A landscape with many valleys, sampled at points; each row gives a point and its height.
A ball rolls from a point to the lowest of its 3 nearest points, and stops where none of them is lower. Distance is the straight distance between rows; heights are no part of it.
Q837 h=338: [ -8 -13  -1 -11   8   7   9   9   5   2 -12 -14  -2  -7  -2 -14 -11  -6
  19   5   2]
Q928 h=616: [-18  19  18 -13 -16  18  12   9  21  13  16  27  19   1   5  25 -12 -10
 -19  -4  10]
Q339 h=345: [ -7  -7  -4  -6  10   9  -9   9  10   5  -1 -17   9  -3  -5   1 -19  -2
  14  -9   6]
Q856 h=481: [ 12  -8 -13  17   7 -19  10 -36  -5  -1   8  -2 -17  20   0 -10  10   3
  20  -6 -11]
Q362 h=398: [  5   0  -2  -5  -4  10  11  -6   6 -12  12  -3   0   2  -6  -8 -13   2
  11  -2   2]
Q169 h=401: [  7 -10  -9  -1   7   9  11   2   8  -2   8  -5  -5   3  -6  -8 -21  -7
  26   3   1]
Q902 h=269: [  5  13   4  -8 -14  12  -9   3  15  -1  14  12   9 -11  -4 -10   7   6
 -15  -7 -14]
Q687 h=125: [-12 -11  -7   1   9  -4 -32  13   7   7   0 -16   6  -2   0   7  -3   6
   4   0  16]
Q12 h=558: [  6   5  13 -10 -23  21   9   5  18   6  18  28   9  -6  -3   5  -8  -2
  -9   4  -5]
Q107 h=277: [  2  -8  -7  13  10 -14 -40   8 -10  -3   0 -30  -4  17  -4   2   9  18
   3  -4  11]
Q879 h=333: [  5   0 -13  24  15 -22  -9 -17 -19  -3  -6 -14  -9  10  -4  -2  23   8
  -1 -13  -6]
Q422 h=455: [-36  -3  12 -21  10   1  -3  11   0  -5 -12  -6  13 -18   2  -4  -2   0
 -14  17   7]
Q466 h=290: [-11 -11  -6  14  23  -6 -17   3 -14   2 -10 -21  -7   7  -1 -15  14   8
   3  -2   0]
Q447 h=278: [ 10   4 -12  25  11 -15 -35  -3 -16  -6  -1 -17 -13  21  -3   5  14  12
   1 -13  -1]
Q324 h=406: [  6  -4   4   3   7 -24  19 -19 -22  -6 -17  -2  -8   1   7 -23  27   9
  -6  10 -12]
Q511 h=512: [ 25   5  -7  21  -6 -11  10 -36  -8  -3  13   7 -15  16  -4 -10  24   9
   3 -12 -16]
Q679 h=259: [  6   9  -7   5  -1 -11 -29  11 -13  -7  -1  -8  -3   5   0   2  20  10
 -17  -4  -4]
Q769 h=428: [  2  -6 -11  20  14 -27   9 -28 -21   3  -6  -8 -18  15  -3 -10  20   5
   6 -11 -10]
Q973 h=337: [ -7 -18   0   7  22   4   6  -1  -3  16 -19 -16  -9   9  -7 -24  13   4
  16  -2  -5]
Q38 h=67: [ 11   0  10   1  -2  21   5  -6  15  -3  34   5   6   2  -8   7 -24  13
   1 -11   8]
Q5 h=312: [  4   2   9  -2  -2  14   7   3  13   7  25   8  11  -2   3  22 -32   0
   3  -4  11]
Q267 h=474: [ 10   9   1   7 -19  10  -6   4   6   5  13  16   2  -2   2  -8  27   4
 -13 -21 -22]
Q777 h=579: [  9   2   4  -6 -18  17  22   8   7  -3  16  24  -7 -13   6   9 -20  -8
  -2  21   9]
Q775 h=216: [  3   5   2  11   9  -9 -18   3 -18 -14  -9  -6  -2   5   1  -9  20  15
 -17   0  -4]
Q889 h=710: [-22 -10  -1  -8   6   1 -23  13  13  17  -6 -15  20   6   9  26 -18 -12
  -9   2  29]
Q587 h=411: [ 20   6  -1   2 -16  -1   9 -18   2  -6  12   8  -3   7   2 -19  15   5
   3  -3 -19]
Q480 h=288: [ 14  12 -14  17   1  -8  -8 -19 -14  -6   0  -3  -2  10  -5  -2  22   4
 -12 -13 -15]
Q664 h=334: [ -9 -17  -5  14  22 -11  -1 -13 -20   3  -8 -14 -12  11   4 -20  15   6
   2  -5  -4]
Q489 h=559: [ -4   9  19  -7 -24  22  30  17  12   6  15  38   2  -9   6  25 -17 -10
 -18  10  10]
Q416 h=630: [-10   5   6 -11 -10   9  25  11   8  -2  11  24   1 -16   8  17 -29 -24
  -1  20  10]
Q48 h=545: [ 16  -7   2   5  -4  11  17  15   2   8  16   9  -9  -4  -2  12 -36 -18
  29   3  17]
Q501 h=504: [  2   4  -7  14   8 -29   8 -27 -25   0 -15  -2 -16   5   0  -8  28   7
  -8  -4 -11]
Q221 h=679: [ 23 -17 -16   5  -3  -8  18 -32   2   3   6   5 -25  25   1  -6   6  -1
  31   2   6]
Q372 h=427: [-33   6   5 -16  -7   6   5   6  16   0  -4   4  22 -12   8  14 -14  -6
 -13  13   5]
Q790 h=466: [ 23   8   2  13 -22   3   3 -12  -3   0   7  14  -2   2   4 -11  26   2
 -11 -22 -26]
Q861 h=422: [ 11 -13  -6  -1  11  17  17   6   9  14 -14  -7  -8   3  -7   3 -22 -14
  34   1   3]
Q789 h=276: [-14   0   3 -12   5   2 -21   5  10  -4  -2 -11  13  -3  -4   6  -4   7
  -6   4   1]
Q281 h=720: [  0  -7  -6   0   7 -12  13 -11  -6  -9 -13 -10  -9  -2   4 -23  11   3
   8   5  -6]
Q851 h=270: [ 14  12 -10  10  -2  -4  -9 -10 -14 -11 -10   0  -3   3  -1  -7  23  11
 -17 -10 -16]
Q553 h=636: [-23  19   6 -21 -20  12  -8  10  31  14   4  22  26   0   5  25   1  -4
 -27  -4  15]
Q785 h=318: [ -9 -13  -6  -2  17   7   0   8   5   7  -9 -18   1   0  -4 -10  -6  -2
  20  -2   0]
Q735 h=473: [ 21  11  -4  10 -23  -5   1   1 -16   2  -2  11  -1  -3   9  -1  39  -3
 -16 -32 -27]
Q820 h=694: [  9  -1   3  -1 -12  11  19  11  -6   1  20  24  -9 -14   3  19 -22 -23
  11  19  29]
Q816 h=371: [-23 -16   4  -7  15   6   4   9   1   6 -16  -9   1 -12   0 -13  -7   0
  11   5   3]
Q583 h=477: [  7  -2  -1 -10  -2   6  19   2   7  -2   8   5  -5  -8   5   6 -26 -16
  21   7   8]
Q714 h=199: [  3  15  -2  -7 -11   0  -9   6   6  -2  -7  10   7 -12  -9  -6  23   5
 -20  -4 -16]
Q608 h=220: [-17  -1   3 -14  -3   1   3   4  10  -6   1  -2  11 -15   1   2 -17  -5
   4  10   3]
Q171 h=279: [ -4 -12  -7  14  19  -9 -19   7 -11   1  -8 -22  -6  12   0 -10   8   9
   6  -9   3]
Q572 h=571: [-20   7   2 -12   4   7  -6   1  18   3   6   0  23  -3   0  23 -26 -10
  -7  -4  12]
Q717 h=331: [ -6 -17  -1  -1  19   3   8   1   0   7 -18 -15  -7   5  -1 -22   5   7
  15  -1  -4]
Q371 h=614: [  6   0  -4 -18 -18   5  16   5   4  -7  -1  18  -5 -19   7   1 -17 -10
   6  28   4]
Q586 h=689: [-18 -10   4  -7  17   8  -7  14  14  21 -13 -16  24   1   1  24 -21 -22
   5  -4  17]
Q176 h=439: [  5   0   0  -7 -17   5  12  -2  10 -12   6  10   2  -9  -2 -13   0   5
   0   6 -11]
Q538 h=273: [ 16   8 -10  15   2 -11 -26  -7  -8  -6   2 -13  -6  13  -8   6  17  11
 -12 -12  -7]
Q843 h=661: [  0   4  -3  -1 -10   7  20  11   0   4   9  18  -5 -13  11  21 -24 -35
  10  24  23]
Q218 h=305: [ 14   2  -2   2  -6   1   6 -14   5  -8  17  -3  -4   6  -6 -12  -5  11
   3  -3  -7]
Q167 h=591: [  2   0   2   7   4  12  13  19   4  16  -1   1  -5  -3   1  19 -34 -40
  31   8  13]
Q676 h=475: [-11   9   1  -8  -5  13 -13   4  16  -4  19   3  15   0  -3  14 -15   3
 -11  -9   8]
Q124 h=583: [ -3  13  26  -1  -6  19  12   4  15   7  30  20  24   3  -3  24 -23  -8
 -20  -4  18]
Q210 h=656: [-23  -8   3 -13  11   9   1  11  10   9  -5  -6  18  -8   5  20 -23 -14
   2   3  14]
Q468 h=298: [ -3  -5  -7   4  16   0 -12  -4   6  -6  -1 -20   2   6  -8  -9  -2   9
   8  -6  -1]
Q148 h=73: [ 13   4   5  18  10 -17 -30  12 -31  -5  -8 -14 -14  20   3  13  14  19
 -15   4   4]
Q970 h=346: [-15  -8   0  -2  16  -2 -18   9  -6  -1  -7 -16   3  -8  -4 -13   2   4
   2   2   5]
Q233 h=608: [  2  -2   1  -2  -7   7  20  15  -1   8   9  10  -7 -11  11  14 -28 -32
  25  17  23]
Q529 h=394: [-19  13   4 -18  -5   6 -16   2  22  -1   3   8  22  -8  -2  15  -5  -1
 -17   0   9]
Q646 h=456: [ 22  12  -2   7 -18   4   1 -11   1   0   9   7  -1   2  -5 -14  15   7
 -17 -13 -19]
Q383 h=367: [-11   6   4 -13 -12   9  -2   4  19  -9   1  12  13 -13  -4   1  -3   0
  -5   5  -9]
Q168 h=322: [ -9  10   4 -13 -17   7 -13   7  19   1   5  11  13  -9  -4   7   1   4
 -15  -1  -5]
Q15 h=241: [  2   2   5  11  18 -13  -1  -4 -39   5 -15   0 -17   2  10 -11  22  13
 -24  -4   1]
Q493 h=637: [-14  -5   1 -20  -3   1  22  15   5  -4  -9   6  -1 -24   6   3 -19 -15
  14  21   4]
Q440 h=408: [-23  -8   3 -15   2   0  10   6   3  -3 -13  -1   4 -21   0 -14  -5   3
  -2  18  -1]
Q99 h=468: [ -8  -8   5  -4  13   7  13  14   7  14 -16  -6  11  -3  -8   8 -25 -23
  24   0   9]
Q141 h=202: [  9   6  -3  -1  -2   9 -13  -4  10  -8  23  -2   4   4 -12   0  -9  14
  -2 -10  -3]
Q912 h=309: [  8  16  15   2  -8 -12 -28  29 -18   0 -17   1  -8  -5   5  13  29  16
 -29   0  -2]
Q510 h=417: [-11   1   3  -5   3  -3 -21   4  -5 -13 -10  -8   5  -9  -1 -12  10   7
 -17   6  -3]
Q756 h=372: [ -2  -8  -8 -10   7   1   8  -1   9  -4  -5 -10  -2  -4  -2  -4 -15  -3
  18   3  -1]
Q706 h=424: [  6 -14 -15  -2   8   2  14  -8   6   0  -1  -7 -14  18  -6 -14  -2   0
  29   0  -5]
Q392 h=680: [  7   1  -6   8   0 -21  12 -28  -8 -12  -6  -5 -11   7   0 -16  23   8
  10   1  -8]
Q958 h=442: [ -6   2   4   3   9   8   0   3  14   8  21  -2  13   2  -2  23 -30 -11
   7 -10  10]
Q896 h=476: [-28  -2   7 -15   6   0 -18  10   9   3  -8  -8  16  -9   3   8  -4  -3
 -10  11  17]
Q780 h=483: [ -3   4  13  -5 -17  16  17   6  14   2  21  21   8  -4   2  16 -25  -5
  -6   5   6]
Q397 h=470: [ 27  12   2  13 -11   4  -3 -23   0  -1  17   5  -8  10  -1 -12  22  13
  -5 -22 -19]
Q83 h=377: [-22 -12   4 -12  10   2   6  10   4   0 -13  -7   4 -13  -3   1 -17  -7
  13   8   3]
Q260 h=306: [  1   3   0   3   2 -15   2  -3 -20 -10 -13  -2  -5  -8   1 -20  23   7
 -18   2 -10]
Q363 h=264: [  0  -2  -3   4   9  -9 -32   0  -7  -9  -6 -15   0   5  -9  -5  14  11
  -2  -7  -1]
Q803 h=520: [ 28  -3  -9   7 -22 -10  19 -27  -2  -8   8  19 -14  13   2 -17  19   7
  12   6  -8]
Q236 h=465: [ 15   6  -2  -3 -18  -8   9 -13  -3  -6  -7   8  -1   1  -2 -17  19   0
  -6  -3 -19]
Q744 h=480: [ 25   4  -3  20  -3   3  -5 -29   1  -3  27   7  -5  15  -8  -6  10  13
   0 -19 -13]
Q499 h=486: [ -2  -5  -2   9  15 -26  20 -24 -24   3 -11  -5 -11   5   9 -23  26   5
   2   3  -8]
Q544 h=462: [ 15 -11 -14 -11 -10   0  21  -9   2  -7   2   8 -15   4   1 -12  -9  -2
  26  19   2]
Q399 h=343: [-14   8   9 -11  -1  -6 -23  15  -8  -2 -12   3   9 -17  -5  -5  19  12
 -24  13   2]
Q485 h=562: [-17  -1   1  -8   4   0  17  12   8  10  -9   1  10  -9   8  21 -33 -34
  15  10  11]
Q33 h=672: [-18  13  11 -12   0   7  15   8  17   5   9  11  23   0   5  25 -25 -23
  -9   3  10]
Q326 h=381: [  6 -10 -14  14  12  -9  -2 -18  -3  -4  -1 -17  -8  22  -5 -16   9   6
  11 -12  -8]
Q745 h=119: [ 11   5   5  16  12 -13 -18   5 -33  -2 -14  -8 -19  11  10   9  20  17
 -23  -5  -1]
Q44 h=438: [ -9 -14   8 -10  10  10  16  16   1  12 -19  -7   0  -9  -7   0 -22 -13
  23   8   4]
Q194 h=178: [ 21   5  16  10  -8  -8 -17  13 -38   6 -28  -3 -21  13  19  19  23  25
 -30  -9  -6]
Q61 h=284: [ 15   8   0  11 -13  -8 -20  17 -20  -4 -20   1  -4   3   8   4  30  15
 -27 -10 -14]
Q813 h=274: [ -1   9   5  -4  -9  -4 -29  17   0  -5 -11   3  10 -11  -6   6  23  12
 -24  -2  -3]
Q593 h=589: [ 14  -6 -11   9  -4 -14  17 -25  -2  -9   7   3 -15  15  -2 -17   7   5
  24   5  -9]

Call two points neighbours if one is among the 3 nearest of the other. Go from one point of each pair to the other, from neighbour to neighbour, staying as low as possible. Name the highest point that can't be avoided.
Q687, Q148: Q339
Q608, Q775: Q383
Q38, Q714: Q362

Where does a ball stop that starts at each point below?
Q167: Q785
Q326: Q775
Q572: Q714
Q970: Q775
Q769: Q775
Q392: Q775
Q735: Q38
Q790: Q38
